Points, in no order, along strands that fork, close into loops and pass close to each other.
In the rows, 128 means zero.
Points whose rows are less than 57.1 apart are linked; no others are. Some points are linked to none.
k_78: [135 148 137 131 116 122 117 132 146 146 132 123 115 103 120 135 144 147
 138 135 139 140 140 124 139 123]
k_173: [128 130 127 101 131 215 116 183 169 143 107 161  51 124 144 106 138  82
 124 122 122  92 146 151 112 107]
k_24: [135  99 107  94 150 188 136 165 136  78  89 133  83 163 154 127 114  89
 127 110  84  96  58  98 155 118]
k_712: [165 132  94 135 196  99  67 138  95  51 172 129 189  95 147 162 117 121
 129 200 144 157  85 198 137 165]
k_430: [ 86 156 156 157  88  70 142 126 134 172 143 105 116 126 101 120 147 147
 153 143 124 138 188 151 126 109]
k_878: [ 81 154 143 133  70 147 151 158 140 157 125 111  81 129 115 110 159 121
 124 108 118 123 183 144  94 107]
k_966: [101 108 123 119  93 137 181 124 122 106 108  58 112 170 137 110 132 159
 122 101 106 101 104 115  95 117]
k_745: [140 150 145 132 129 132 110 134 147 153 126 149 114 103 126 128 145 134
 134 128 139 145 147 117 151 124]
k_426: [141 166 102 145 139 108 126 148 119  78 152  44 129 115 140 154 112 166
 122 182 150 126 134 211 111 160]
k_957: [114 160 112 117 105 148 135 159 129 100 139  67  89 124 144 136 132 134
 113 128 140 109 146 164  89 145]
k_570: [134 119 107  95 141 162 125 169 135  76 130 107  65 142 164 126 129 102
 113 130 123  85 105 164 118 128]
k_327: [162 152 100 151 190 106  85 130 104  78 163 106 170  92 141 148 128 126
 114 209 155 170 124 200 133 167]
k_505: [112 124 157 131 102 135 145  89 124 168  86 151 116 147 100  99 130 131
 134  93 100 135 135  71 132 108]
k_435: [143 152 143 123 144 142 104 142 146 147 128 158 109  99 138 129 144 122
 128 132 146 147 143 117 155 132]
k_828: [115 160 116 135 132 206 106 189 128 117 103 125  67 105 156 112 129 113
 117 170 139 121 170 194  86 138]
k_642: [130 170 122 131 116 142 114 161 139 113 137  91 104 115 129 147 120 135
 126 158 153 126 164 168 107 145]
k_614: [111 158 124 130 116 200 118 179 129 131 105 121  62 110 140 109 130 117
 116 147 135 115 175 185  77 127]
k_561: [118 137 163 128  91 162 142 150 143 161 104 151  80 122 124 101 158 106
 120 104 106 117 182 121 112  97]
k_814: [132 133 158 164 137  83 109 102 113 163 145 159 185  88 106 129 152 152
 141 142 130 173 155 135 138 122]
k_49: [117 151 135 125 122 201 110 178 136 144 103 145  57 109 135 107 135 107
 120 144 135 118 175 174  86 120]
k_253: [154  99 146 141 154  97 113  72 126 155 133 183 210 116 121 145 104 133
 123 118 138 127 124  87 154 131]
k_810: [129  93 114 103 143 173 142 150 142  93 102 116  77 164 158 122 119 104
 128 118  91  88  80 108 142 116]
k_894: [142 120  89 121 151 121 112 135 131  99 140 118 126 122 156 139 133 134
 135 140 144 137  74 141 137 148]
k_750: [126  90 127 111 128 181 158 136 141 122  91 102  80 169 140 118 117 113
 131 107  82  76  96  83 122 112]
k_418: [150 121  68 109 164 121  92 153 109  61 146 133 145 117 160 152 122 127
 131 143 144 140  48 163 144 158]
k_357: [142  95 115 120 137 142 153 115 123 115 100 117 117 163 153 110 120 127
 125 116 112 118  81 109 125 125]
k_437: [115 176 133 150 128 180  91 182 148 130 108 137  96  98 127 133 126 124
 124 173 148 147 192 169 101 140]
k_786: [133 132 153 113 121 184 121 164 152 156 109 166  67 118 140 104 147  97
 117 118 124 110 171 141 108 102]
k_731: [154 122 140  86 166 200 107 169 154  92  97 207  81 114 150 117 121  68
 123 112 111 109 105 114 190 115]
k_634: [111 170 125 130 100 160 122 167 139 122 127  98  97 116 125 137 125 129
 122 144 146 125 177 170  89 139]
k_79: [139 168 114 129 133 134 110 158 138 103 139  86 110 114 135 151 118 134
 126 162 154 128 148 175 116 154]
k_600: [ 85 166 146 147  85 167 121 174 140 165 114 146  76 110 103 113 144 118
 133 135 128 142 205 156  88 123]
k_132: [130 175 111 153 128  95 134 140 107  88 148  40 142 111 123 144 123 176
 120 179 150 139 156 210 104 149]
k_171: [ 89 155 154 139  73 140 140 157 147 168 123 134  88 122 112 113 157 116
 130 112 120 134 194 132 109 109]
k_668: [137 113 129 103 136 167 134 157 149 109 116 126  67 138 158 116 141 103
 114 121 113  91 118 132 127 114]
k_133: [140 157 179 172 172 110  82 112 119 170 160 195 167  70  91 126 149 130
 122 150 146 200 196 145 163 126]
k_953: [104 145 118 151 114  67 133 115 101 132 154  71 165 116 104 136 145 179
 145 150 145 154 136 172 101 129]
k_233: [112 135 118 114 111 135 146 144 130  96 133  70  91 135 145 123 145 149
 119 115 127 111 119 140  96 130]
k_51: [144  95 128 115 144 149 150 110 125 124  96 130 104 161 145 107 116 121
 127 114 107 107  91  98 134 115]
k_791: [121 156 105 115 126 177 125 180 128  90 123  88  80 125 164 125 121 116
 107 143 139 104 144 192  86 150]
k_573: [127 126 122 138 100 114 139 108 138 142 118 115 134 126 119 127 136 157
 141 123 127 135 114 113 131 117]
k_800: [ 64 160 135 136  62 133 154 156 141 160 137  89  86 136 112 114 151 129
 127 109 116 117 182 148  90 115]
k_139: [153 164 128 119 171 153  78 164 143 126 137 164 116  99 136 136 127 106
 134 159 162 150 149 153 158 153]
k_703: [125 108 118 109 129 148 152 145 129  89 122  84  80 150 160 120 140 138
 118 120 113  96  99 136 110 121]
k_974: [124 122 131 148  99  93 138 100 132 159 126 123 157 122 108 127 136 164
 147 133 126 138 127 126 135 109]
k_275: [127 126 115 119 119 128 136 133 135 104 130  88 101 130 150 128 142 151
 126 122 138 128 100 129 117 133]
k_330: [119 149 134 143 111  86 128 124 120 138 147  94 131 114 102 134 142 164
 146 151 140 140 152 164 119 118]
k_975: [ 88 157 159 145  72 125 139 147 154 175 123 136  95 122 105 114 150 121
 143 119 118 137 195 125 125 108]
k_939: [ 96 171 146 140  89 147 117 170 146 157 125 132  95 116 102 127 133 122
 137 139 136 139 202 152  99 124]
k_9: [133 134 127 105 128 161 127 164 136 111 125 117  73 125 155 119 139 108
 115 127 140 106 144 155 103 127]
k_558: [130 101 116 122  94 102 175  76 110 168 136 113 162 173  83 116 113 134
 123  90 113 121 101  59 123 120]
k_875: [148 113 156 154 137  58 121  68 108 147 138 155 238 114 109 142 129 145
 123 119 139 152 143  96 143 132]
k_864: [144 102  79 126 146 112 117 134 129  93 142 126 158 134 163 141 123 132
 126 133 140 136  59 136 136 152]
k_755: [ 96 141 128 173 109  32 125  96 128 156 170  99 229 117  94 149 147 160
 153 152 135 184 146 143 110 129]
k_470: [122 155 111 122 147 205 101 194 128  98 103 136  70 107 167 117 124 100
 120 176 139 117 160 200  98 143]
k_26: [145 111  61 114 152 114 106 147 111  62 150 113 151 136 164 155 120 132
 127 138 144 135  41 162 132 155]
k_771: [104 163 115 128 105 192 132 173 126 124 113  96  71 116 137 111 129 127
 115 138 132 111 172 192  70 134]
k_403: [124 152 143 134 103 120 124 137 144 149 136 119 108 112 109 133 144 146
 141 133 137 138 156 133 130 118]
k_399: [117 141 158 151 102 114 125  97 142 180 108 164 133 106 103 118 136 141
 148 119 114 144 152  99 159 109]
k_702: [154  78 147 115 194 135 107  83 104 125 135 247 191 123 130 158  95  75
 128  93 161 152 100  48 199 137]
k_530: [148 121 106 134 152 114 106 124 137 122 144 132 142 110 142 139 134 142
 139 145 144 138  93 137 141 143]
k_677: [ 95 137 166 140  74 154 158 140 140 177  98 146  77 132 110  95 163 101
 123 101  92 114 188 117 117  91]
k_664: [163  87 146 129 162  44 130  47  95 124 155 145 216 135 115 150  99 150
 119 121 136 133 101  58 157 140]
k_411: [143 169 137 140 137 131  98 156 142 132 137 123 117 109 111 140 124 134
 132 165 156 146 176 166 125 138]
k_87: [125 129 106 135 112 100 139 121 135 110 147  77 134 125 126 141 132 173
 143 136 146 125 104 152 109 133]
k_466: [ 92 170 118 159 115  66 133 120  96 126 156  51 157 121 101 138 143 172
 139 160 149 159 156 182 103 139]
k_12: [143 131  92  83 143 171 108 186 120  47 129 123  73 137 168 140 113  86
 115 138 127  93  94 187 127 133]
k_157: [156  93 148 134 168  94 113  66 122 149 141 193 207 121 116 153  94 125
 121 112 147 125 123  66 165 133]
k_64: [139 114 149 159 131  71 118  87 115 155 133 155 218 102 113 136 137 149
 132 128 134 154 143 119 131 125]
k_515: [126 131 142 164 117  39 122  85 127 145 161 117 252 112 103 154 141 153
 139 138 141 179 139 117 128 134]
k_688: [ 71 178 125 147  73 168 135 173 136 151 122 100  85 120 109 117 133 134
 130 139 126 129 196 180  76 126]
k_166: [115  99 120 113 115 153 164 142 134  92 119  68  84 159 153 114 135 147
 115 110  98  82 100 131  98 116]
k_376: [117 110 156 122 106 137 155  89 116 168  88 144 113 166  98  95 125 129
 136  87  99 124 126  69 119 102]
k_370: [130 110 112 102 140 171 134 170 147  88 127 107  63 145 160 124 133 102
 115 121 110  79 105 148 122 118]
k_89: [112 139 102 121 105 117 145 131 138  94 142  55 116 133 134 139 129 172
 135 126 139 118 100 151 102 139]
k_143: [152 119  97 101 167 137 102 152 111  78 127 160 118 115 163 127 135 111
 128 133 137 139  71 145 163 146]
k_317: [164  95  84 131 158  67 113 122 117  80 172 106 196 132 159 164 118 148
 123 151 148 128  70 163 116 152]
k_970: [160 152  98 152 178 104  91 131 104  84 159  95 156  99 139 148 123 137
 119 199 154 155 121 199 127 164]
k_830: [158 101  79 124 163  81  96 136 116  70 173 121 186 125 154 162 117 139
 134 159 149 129  64 170 124 153]
k_196: [128 118 151 160 115  72 126  87 115 168 125 155 197 113 103 125 137 152
 139 128 127 151 144 120 134 115]
k_890: [171  95 116 125 184  74  94 118 120  86 161 160 222 119 162 160 116 130
 129 149 145 143  86 142 155 149]
k_747: [109 165 110 120  98 126 137 148 133  96 146  55  99 122 131 141 126 153
 126 133 138 110 139 163  92 145]
k_967: [ 60 143 144 141  59 115 167 128 141 159 121  80  96 145 119 110 157 137
 131 106  98 113 161 117 108 103]
k_122: [143 125 141 153 139  90 113 107 121 153 141 143 171  97 114 132 144 158
 138 147 137 152 133 142 134 121]
k_711: [143 120 140  98 142 164 127 160 146 120 115 146  73 123 157 114 142  98
 116 125 124 104 137 136 133 114]
k_131: [141 111 120 130 128 131 136  92 129 147 107 147 150 136 131 116 118 133
 126 108 124 138  97  87 137 130]
k_912: [124 177 141 158 120 121 108 156 131 127 127 100 124 117 101 137 124 144
 131 176 150 144 200 193 108 128]
k_461: [143 101 101 121 137 134 146 115 124 108 111 119 136 155 157 114 121 131
 122 116 124 126  71 113 130 136]
k_256: [172 121  75 108 187 128  58 160 103  40 156 164 174  93 148 175 115 117
 129 154 139 150  49 170 156 160]
k_449: [140 171  94 135 138 130 121 166 134  72 146  53 119 122 156 160 107 150
 120 175 148 119 131 205 114 163]
k_851: [154 166 131 132 159 138  87 155 143 132 141 136 118 107 124 142 123 122
 129 169 161 144 157 165 139 148]
k_933: [120 122 137 164 111  65 135  98 112 161 139 128 196 114 106 129 148 162
 143 136 131 159 140 136 122 119]
k_982: [113 133 152 145  96 123 135  85 135 177  97 163 135 128  98 111 128 137
 142 104 114 141 136  82 149 115]
k_22: [ 87 149 169 146  76 119 143 101 144 181  99 152 105 130 104 107 146 121
 146 105 101 136 169  85 145 107]
k_841: [ 93 159 132 134  83 100 143 138 133 135 148  75 109 126 109 136 136 158
 139 136 131 120 160 155 109 115]
k_862: [130 136 165 164 129  93 114 101 121 177 135 167 162  89  99 123 145 151
 145 138 123 157 158 132 156 113]
k_848: [130 170  99 129 127 140 122 166 135  83 141  61 107 118 153 153 112 143
 119 159 148 115 137 188 108 163]
k_551: [128 135 124 111 119 146 134 152 131 107 129  96  80 128 149 125 147 125
 113 120 136 112 136 142 103 131]
k_877: [113 132 125 156 112  66 134 109 107 148 148 102 175 114 107 131 151 169
 149 143 141 155 137 154 113 121]
k_383: [132  86 138 115 109  99 170  68 106 181 154 143 172 157  85 120 114 133
 126  73 103 127 100  27 139 115]
k_444: [142  88 139 119 175 123 119  76 116 149 141 209 185 131 124 145  94 103
 117  94 147 134 108  47 170 136]
k_722: [135 101 120 126  99  86 162  67 115 162 147 125 178 158  83 127 106 142
 122 101 115 116 107  60 130 119]
k_80: [121 126 112 106 129 222 124 190 169 131 108 138  46 135 145 111 140  81
 119 113 116  84 127 152 112 115]
k_295: [127 149  96 108 134 172 120 182 121  73 128  92  79 130 178 129 114 103
 109 146 136  98 128 200  95 152]
k_283: [132 111 114 128 105 124 162  89 125 146 112 113 150 161 114 114 115 140
 125 101 120 129  98  84 119 128]
k_508: [125 136 142 113 132 205 105 179 152 150 105 173  54 111 140 101 138  94
 126 136 129 109 170 160 103 110]
k_984: [143 119 129  89 154 215 118 188 159  95  92 189  71 126 152 113 132  55
 115 101  99 100 105 107 171 119]
k_368: [ 91 145 157 149  76 104 141 109 146 172 115 131 115 123 106 117 145 139
 148 120 112 136 158 106 141 107]
k_687: [ 82 143 179 145  71 135 158 116 141 186  95 156  85 135 105  92 158  99
 129  97  88 120 190  90 130 101]
k_156: [137 136 149 128 123 141 124 121 138 154 104 153 107 109 136 116 146 129
 129 116 125 143 138  98 150 122]
k_134: [149  78 145 113 188 123 117  79 109 137 146 229 188 129 126 153  93  87
 122  89 153 141 105  34 191 132]
k_379: [135 121 129  93 142 205 118 180 169 127 108 171  65 125 152 110 136  74
 120 120 116  92 134 136 137 113]
k_77: [161 118  91 123 189 101  72 138 109  66 169 144 184 101 147 163 118 127
 139 175 145 143  75 176 144 159]
k_938: [156 165 107 145 159 123 103 155 129  89 147  83 130 112 140 151 114 141
 123 193 159 139 145 204 129 158]
k_271: [165  89  89 136 145  65 134 108 126  91 161 104 200 137 154 158 114 148
 115 142 140 120  80 138 124 146]
k_623: [138 104 117  93 153 192 131 169 144  84  94 151  75 147 154 120 121  75
 122 112  89  96  76 100 164 118]
k_802: [ 66 174 135 149  76 166 133 173 139 167 118 121  73 117 107 108 141 123
 137 133 123 134 201 169  81 123]
k_690: [143  81 141 106 124 115 175  81 102 184 139 141 156 167  93 106 118 123
 125  64 100 125  99  34 132 113]
k_172: [157 123  75 118 174 112  79 146 113  63 163 136 161 107 149 162 119 123
 140 164 142 140  61 176 146 160]
k_401: [123  96 156 114 114 146 161  97 118 167  91 134 107 179  98  96 119 128
 139  91  94 106 118  66 113 100]
k_324: [121 180 129 162 125  94 123 140 112 116 139  73 140 115 101 136 132 154
 123 177 152 159 184 198 111 137]
k_627: [125 134  99  96 136 176 126 179 130  74 131  97  67 138 168 128 120 101
 110 136 129  83 117 194 102 139]
k_188: [165 101 154 139 162  46 124  46  97 129 149 150 229 127 114 150 109 148
 119 116 143 144 118  69 158 144]
k_762: [148  97 106 114 154 141 132 127 120 101 106 144 125 144 166 114 123 117
 125 122 121 130  69 123 148 132]
k_526: [152 103 141 148 138  89 120  82 121 155 131 164 205 111 118 137 121 149
 129 125 132 136 129 110 139 125]
k_852: [ 92 169 111 170 120  60 121 110 107 134 167  65 182 111  88 148 143 168
 141 173 148 181 153 171 104 140]
k_140: [132 132 158 115 116 170 130 154 146 151 105 156  78 119 141 105 155 106
 115 111 121 113 168 127 116 105]
k_538: [109 115 138 127  93 136 167 110 126 133  92  96 108 153 124 107 142 145
 128 104 103 117 123  96 110 110]
k_620: [130 127 155 122 115 145 137 110 131 150  92 145  99 125 129 104 145 125
 123 109 112 126 137  90 139 109]
k_725: [170  96 165 140 207  95  84  81 114 109 145 211 237 103 149 164 112 106
 136 137 164 164 115 119 191 140]
k_808: [150  64 149 104 184 121 138  77  95 142 153 209 178 137 132 139  97  90
 116  77 133 139  91  25 180 129]
k_23: [156 154  97 147 172 109  99 141 115  82 157  86 138 108 142 155 118 140
 123 195 156 141 120 203 133 162]
k_985: [145  98 113 127 120 107 151  74 123 151 132 137 175 152 104 129 102 132
 118 101 120 122  99  66 132 132]
k_404: [ 75 156 172 160  70 103 149 136 160 198 130 141 101 122 102 109 147 116
 153 124 107 136 212 123 130 104]
k_774: [136 107  60 108 144 118 125 148 112  57 145  93 138 157 174 145 119 139
 121 124 136 130  37 161 121 150]
k_553: [119 117 113 108 128 213 139 181 166 122 107 126  49 144 149 112 144  85
 109 103 105  76 119 130 121 113]
k_512: [ 78 144 185 145  76 126 149  94 135 191  92 170  94 141  97  90 148 106
 140  93  90 130 182  68 140 106]
k_374: [135 106  77 103 150 126 125 150 111  59 132 102 113 152 175 134 123 129
 123 126 133 128  49 157 127 141]
k_474: [148 162 119 113 160 160  88 179 131 100 124 146 102 114 156 132 122  94
 128 162 158 144 145 168 138 163]
k_340: [ 68 160 138 137  64 116 152 148 146 153 143  78  95 132 112 123 144 138
 135 119 118 116 176 146 100 112]
k_20: [107 155 142 144 102  89 131 134 122 144 147  93 118 121  98 132 142 156
 145 152 138 137 172 164 120 114]
k_650: [132  87 134 109 125 163 163 119 132 132  89 106  96 178 124 112 110 122
 136 101  88  83  96  80 115 110]
k_108: [146 101 126 110 160 151 129 118 124 119  97 162 114 135 159 105 119 110
 127 123 115 123  86 108 157 127]
k_951: [117 131 151 130  98 134 144 112 134 149  96 128 106 131 121 111 146 135
 129 108 114 134 134  93 130 112]
k_892: [163 106  73 119 171  85  87 145 112  53 170 130 196 126 158 173 116 133
 130 159 149 130  52 175 130 155]
k_384: [143 155 113 105 154 176  92 192 123  79 114 144  91 117 169 130 118  87
 125 162 148 128 141 189 121 155]
k_18: [ 97 173 116 132  92 172 135 175 133 122 124  85  91 118 129 125 128 134
 117 140 132 120 177 182  73 138]
k_590: [159  81 147 121 155  51 140  46  97 133 162 146 206 138 104 151  96 156
 125 112 128 129  99  44 153 132]
k_606: [ 94 168 148 152  94  85 132 143 128 154 144  95 114 127  95 130 138 145
 144 153 138 137 199 170 112 116]
k_282: [115 136 135 167 113  33 120  94 130 145 174 102 246 113  98 156 143 159
 146 153 139 183 141 133 117 133]
k_105: [130 117 111 111 134 134 138 140 128  88 123  92  92 142 166 125 140 136
 123 122 131 121  90 135 119 135]
k_40: [125 138 158 157 114 100 121  98 136 179 121 163 151  98 100 123 140 149
 149 130 119 147 154 117 156 110]
k_382: [127 133 122 140 109  94 134 120 132 130 144  90 133 119 114 137 139 171
 148 142 139 131 119 153 119 120]
k_764: [ 64 138 155 147  59 128 170 127 137 169 112 100  89 148 115 102 162 122
 123 104  94 113 173 111 111  99]
k_86: [145  83 147 117 151 102 145  62 113 167 160 182 183 137 107 141 101 125
 118  84 124 132 106  21 159 124]
k_48: [121  95 124 121 103 139 185 108 115 121  98  72 119 187 126 110 118 147
 128  98  98  98  95 100  98 116]
k_568: [146  83 141 121 191 144 103  88 107 123 121 242 184 114 136 146  97  80
 128  97 152 145  99  68 190 142]
k_817: [145 124 151 157 130  44 123  72 115 141 148 135 248 114 111 152 136 151
 127 126 142 167 135 102 136 140]
k_643: [126 100 121 109 132 187 150 151 153 114 100 116  70 156 149 117 128 101
 119 113  87  74 103  95 134 111]
k_578: [131 100 137 129 116 105 146  69 119 181 139 171 178 148  83 122 106 134
 126  86 119 129 121  50 141 118]
k_61: [121 108 116 109 129 201 151 168 160 118 104 114  58 149 149 118 139  90
 110 105  90  72 112 108 126 114]
k_730: [130  93 139 122 112  93 160  66 115 181 153 160 178 150  82 123 108 133
 124  79 108 129 115  34 145 114]
k_500: [164 144 100 140 202 109  68 139 102  66 168 138 175  89 140 152 120 118
 121 205 150 162 108 199 150 162]
k_301: [101 114 120 117 100 137 170 135 126  93 121  50 101 157 142 115 140 165
 120 103 109  98 103 129  90 124]
k_496: [147 119 120 143 141 101 114 113 134 139 142 133 159 102 126 136 133 159
 141 145 140 138 113 140 131 127]
k_954: [ 78 139 157 142  64 140 166 137 137 170 108 121  85 139 116  95 165 109
 123 102  96 114 183 116 113  96]
k_72: [134 117 127  95 140 208 122 181 168 123  98 172  63 129 154 108 138  65
 117 111 104  90 122 114 150 114]
k_686: [131 102 144 125 121 128 145  76 116 178 120 170 152 153  91 106 113 130
 128  77 120 136 116  49 135 119]
k_165: [154 125  79 105 169 128  90 156 108  66 138 144 130 117 159 142 129 117
 129 141 141 143  60 159 154 156]
k_736: [142  95 138 108 148 159 142 105 128 135  89 149 100 158 137 105 110 112
 130 113 100 103  95  88 139 114]
k_719: [145 102 139 107 158 161 129 112 132 127  91 165 100 138 151 103 119 108
 127 117 109 112  99  99 159 116]
k_825: [ 96 126 138 128  81 134 165 127 131 127 109  84  98 146 127 112 152 145
 124 107 107 118 134 113 109 109]
k_264: [153 167 123 118 173 160  74 173 139 108 129 161 119 105 141 137 119  94
 129 170 160 155 147 168 153 165]
k_972: [125 110 116 125  92 116 172  87 117 153 112 100 149 176 100 113 113 140
 127  95 115 124 100  77 115 120]
k_798: [116 184 136 167 121 103 115 153 121 114 129  80 145 117 102 136 134 154
 121 182 152 166 203 206 111 137]
k_261: [139  84 161  99 169 173 142 101 131 180 103 193 110 163 110 101  97 103
 141  77 101 104  97  55 154 101]
k_286: [147  75 144 108 165 116 144  70 107 162 156 188 175 140 121 136  99 109
 115  77 125 135  98  23 165 127]
k_390: [144 109  92 101 157 136 115 150 111  71 125 133 109 137 170 127 130 118
 127 131 132 129  59 149 144 137]
k_840: [151 166 109 139 144 122 107 151 132  98 146  76 123 112 132 153 113 144
 128 178 155 131 146 188 122 153]
k_299: [155  89 146 127 181 104 105  67 117 137 144 205 205 125 125 159  92 107
 123 109 153 132 114  61 183 137]
k_239: [104 148 110 118  98 123 146 139 131  93 144  49 101 131 136 137 135 164
 126 119 131 109 117 149  92 139]
k_471: [147 153 136 118 162 147  93 156 141 136 133 163 107 102 145 128 138 108
 127 143 153 149 141 135 154 147]
k_225: [ 82 154 130 131  74 112 151 138 140 132 141  74 104 130 113 132 145 153
 135 122 125 119 148 139 108 116]
k_870: [139  98 142 126 164 135 116  73 123 164 124 209 177 124 121 136 100 110
 122  92 141 138 112  59 160 135]
k_279: [119 120 135 153  91  93 140  84 131 171 116 141 167 132 100 121 124 153
 143 121 117 133 131 109 137 111]
k_16: [ 85 139 129 123  77 126 162 134 133 123 125  74  99 139 126 120 151 153
 123 110 113 117 138 125 102 113]
k_796: [109 146 149 143  91  97 135 123 141 160 131 121 118 115 103 126 147 152
 150 132 124 138 157 130 141 108]
k_260: [137 133 130 100 141 163 116 168 139 113 120 140  73 122 157 117 139  99
 116 133 139 111 144 153 116 128]
k_865: [145  80 144 121 129  62 149  52 105 155 161 152 197 141  89 142 101 150
 121 104 117 121 112  42 145 120]
k_28: [137  85 142 103 127 157 162 106 122 154  94 124 102 185 111 105 107 124
 140  94  91  92 100  71 117 106]
k_57: [128 171 122 149 125  95 125 137 112 109 145  64 136 115 110 143 129 163
 127 175 153 143 165 195 110 141]
k_407: [145  84 144 118 140  81 145  57 112 159 163 164 191 141  95 143  96 139
 121  95 122 126 111  33 152 122]
k_359: [126 172 139 147 114 127 108 157 140 135 132 114 116 113 102 141 122 141
 133 165 148 141 192 176 110 131]
k_396: [136  98 139 128 179 147 105  85 118 147 113 223 176 111 137 138 105  95
 125 105 143 138 107  74 177 138]
k_941: [151 108 133  89 172 194 114 144 140  94  90 204  90 124 146 119 107  77
 129 109 100 112  79  99 199 115]
k_350: [111 170 143 140  97 141 114 164 148 146 128 123 103 115 104 134 129 129
 138 150 144 140 194 159 106 127]
k_942: [ 96 151 119 171 119  49 118 107 115 144 171  84 205 109  88 150 149 165
 149 163 142 183 146 157 103 135]
k_489: [ 79 153 168 161  78  77 148 126 147 191 137 119 107 125 104 117 147 133
 154 136 116 138 200 139 130 106]
k_518: [134 110 121 131 118 135 149  97 126 140 101 126 136 149 128 109 122 139
 127 104 120 133  99  90 124 128]
k_405: [152  80 141 103 139 132 169  85 106 176 128 153 139 172 104 103 111 116
 126  70 104 117  97  48 132 112]
k_834: [145 104 119 129 132 121 138  81 126 153 121 152 169 142 118 123 105 127
 120 105 127 130 100  75 137 134]
k_443: [153  96  84 133 142  94 126 121 135 102 149 118 178 133 152 149 115 142
 126 137 142 128  71 137 131 146]
k_856: [134 153 112 113 154 192  92 195 124  87 106 151  81 109 168 122 120  88
 123 172 144 124 153 192 110 149]
k_53: [116 105 135 124  97 138 173 106 118 134  93  89 116 174 119 106 127 143
 128  99 102 110 110  91 105 110]
k_244: [135  95 153 116 135 139 151  84 111 181 106 168 131 164  98  96 113 125
 126  78 110 130 113  53 134 112]
k_675: [119 134 141 137  97 124 140 112 139 150 107 123 122 123 121 121 143 146
 136 117 122 138 129 103 135 115]
k_187: [147 109 122  86 161 197 118 161 142  82  89 179  85 136 148 122 113  74
 125 109  89 107  72  97 179 119]
k_799: [156 114 162 147 151  53 117  56 103 144 141 160 235 121 109 148 120 142
 120 115 144 152 137  80 155 138]
k_38: [120 156 113 115 117 167 131 170 127 102 126  86  83 124 151 126 128 121
 110 133 141 107 148 178  81 146]

A piece is all that can be reached along the links. How many separate loops has the piece of each point below (a circle has one, a figure eight two, a Y none), and how many tips (points with one link)?
k_384 | loops 4, tips 4
k_558 | loops 1, tips 0
k_957 | loops 3, tips 0
k_953 | loops 3, tips 0
k_719 | loops 1, tips 0
k_383 | loops 1, tips 0

A fork is a point with three links, a tip a point with one. Leave the first point through the second and follow the links. Name the first fork or tip that comes.
k_878, k_800 | k_225
k_668, k_711 | k_233
k_79, k_848 | k_359
k_526, k_253 | k_444
k_570, k_627 | k_239
k_500, k_712 | k_418
k_404, k_489 | k_20
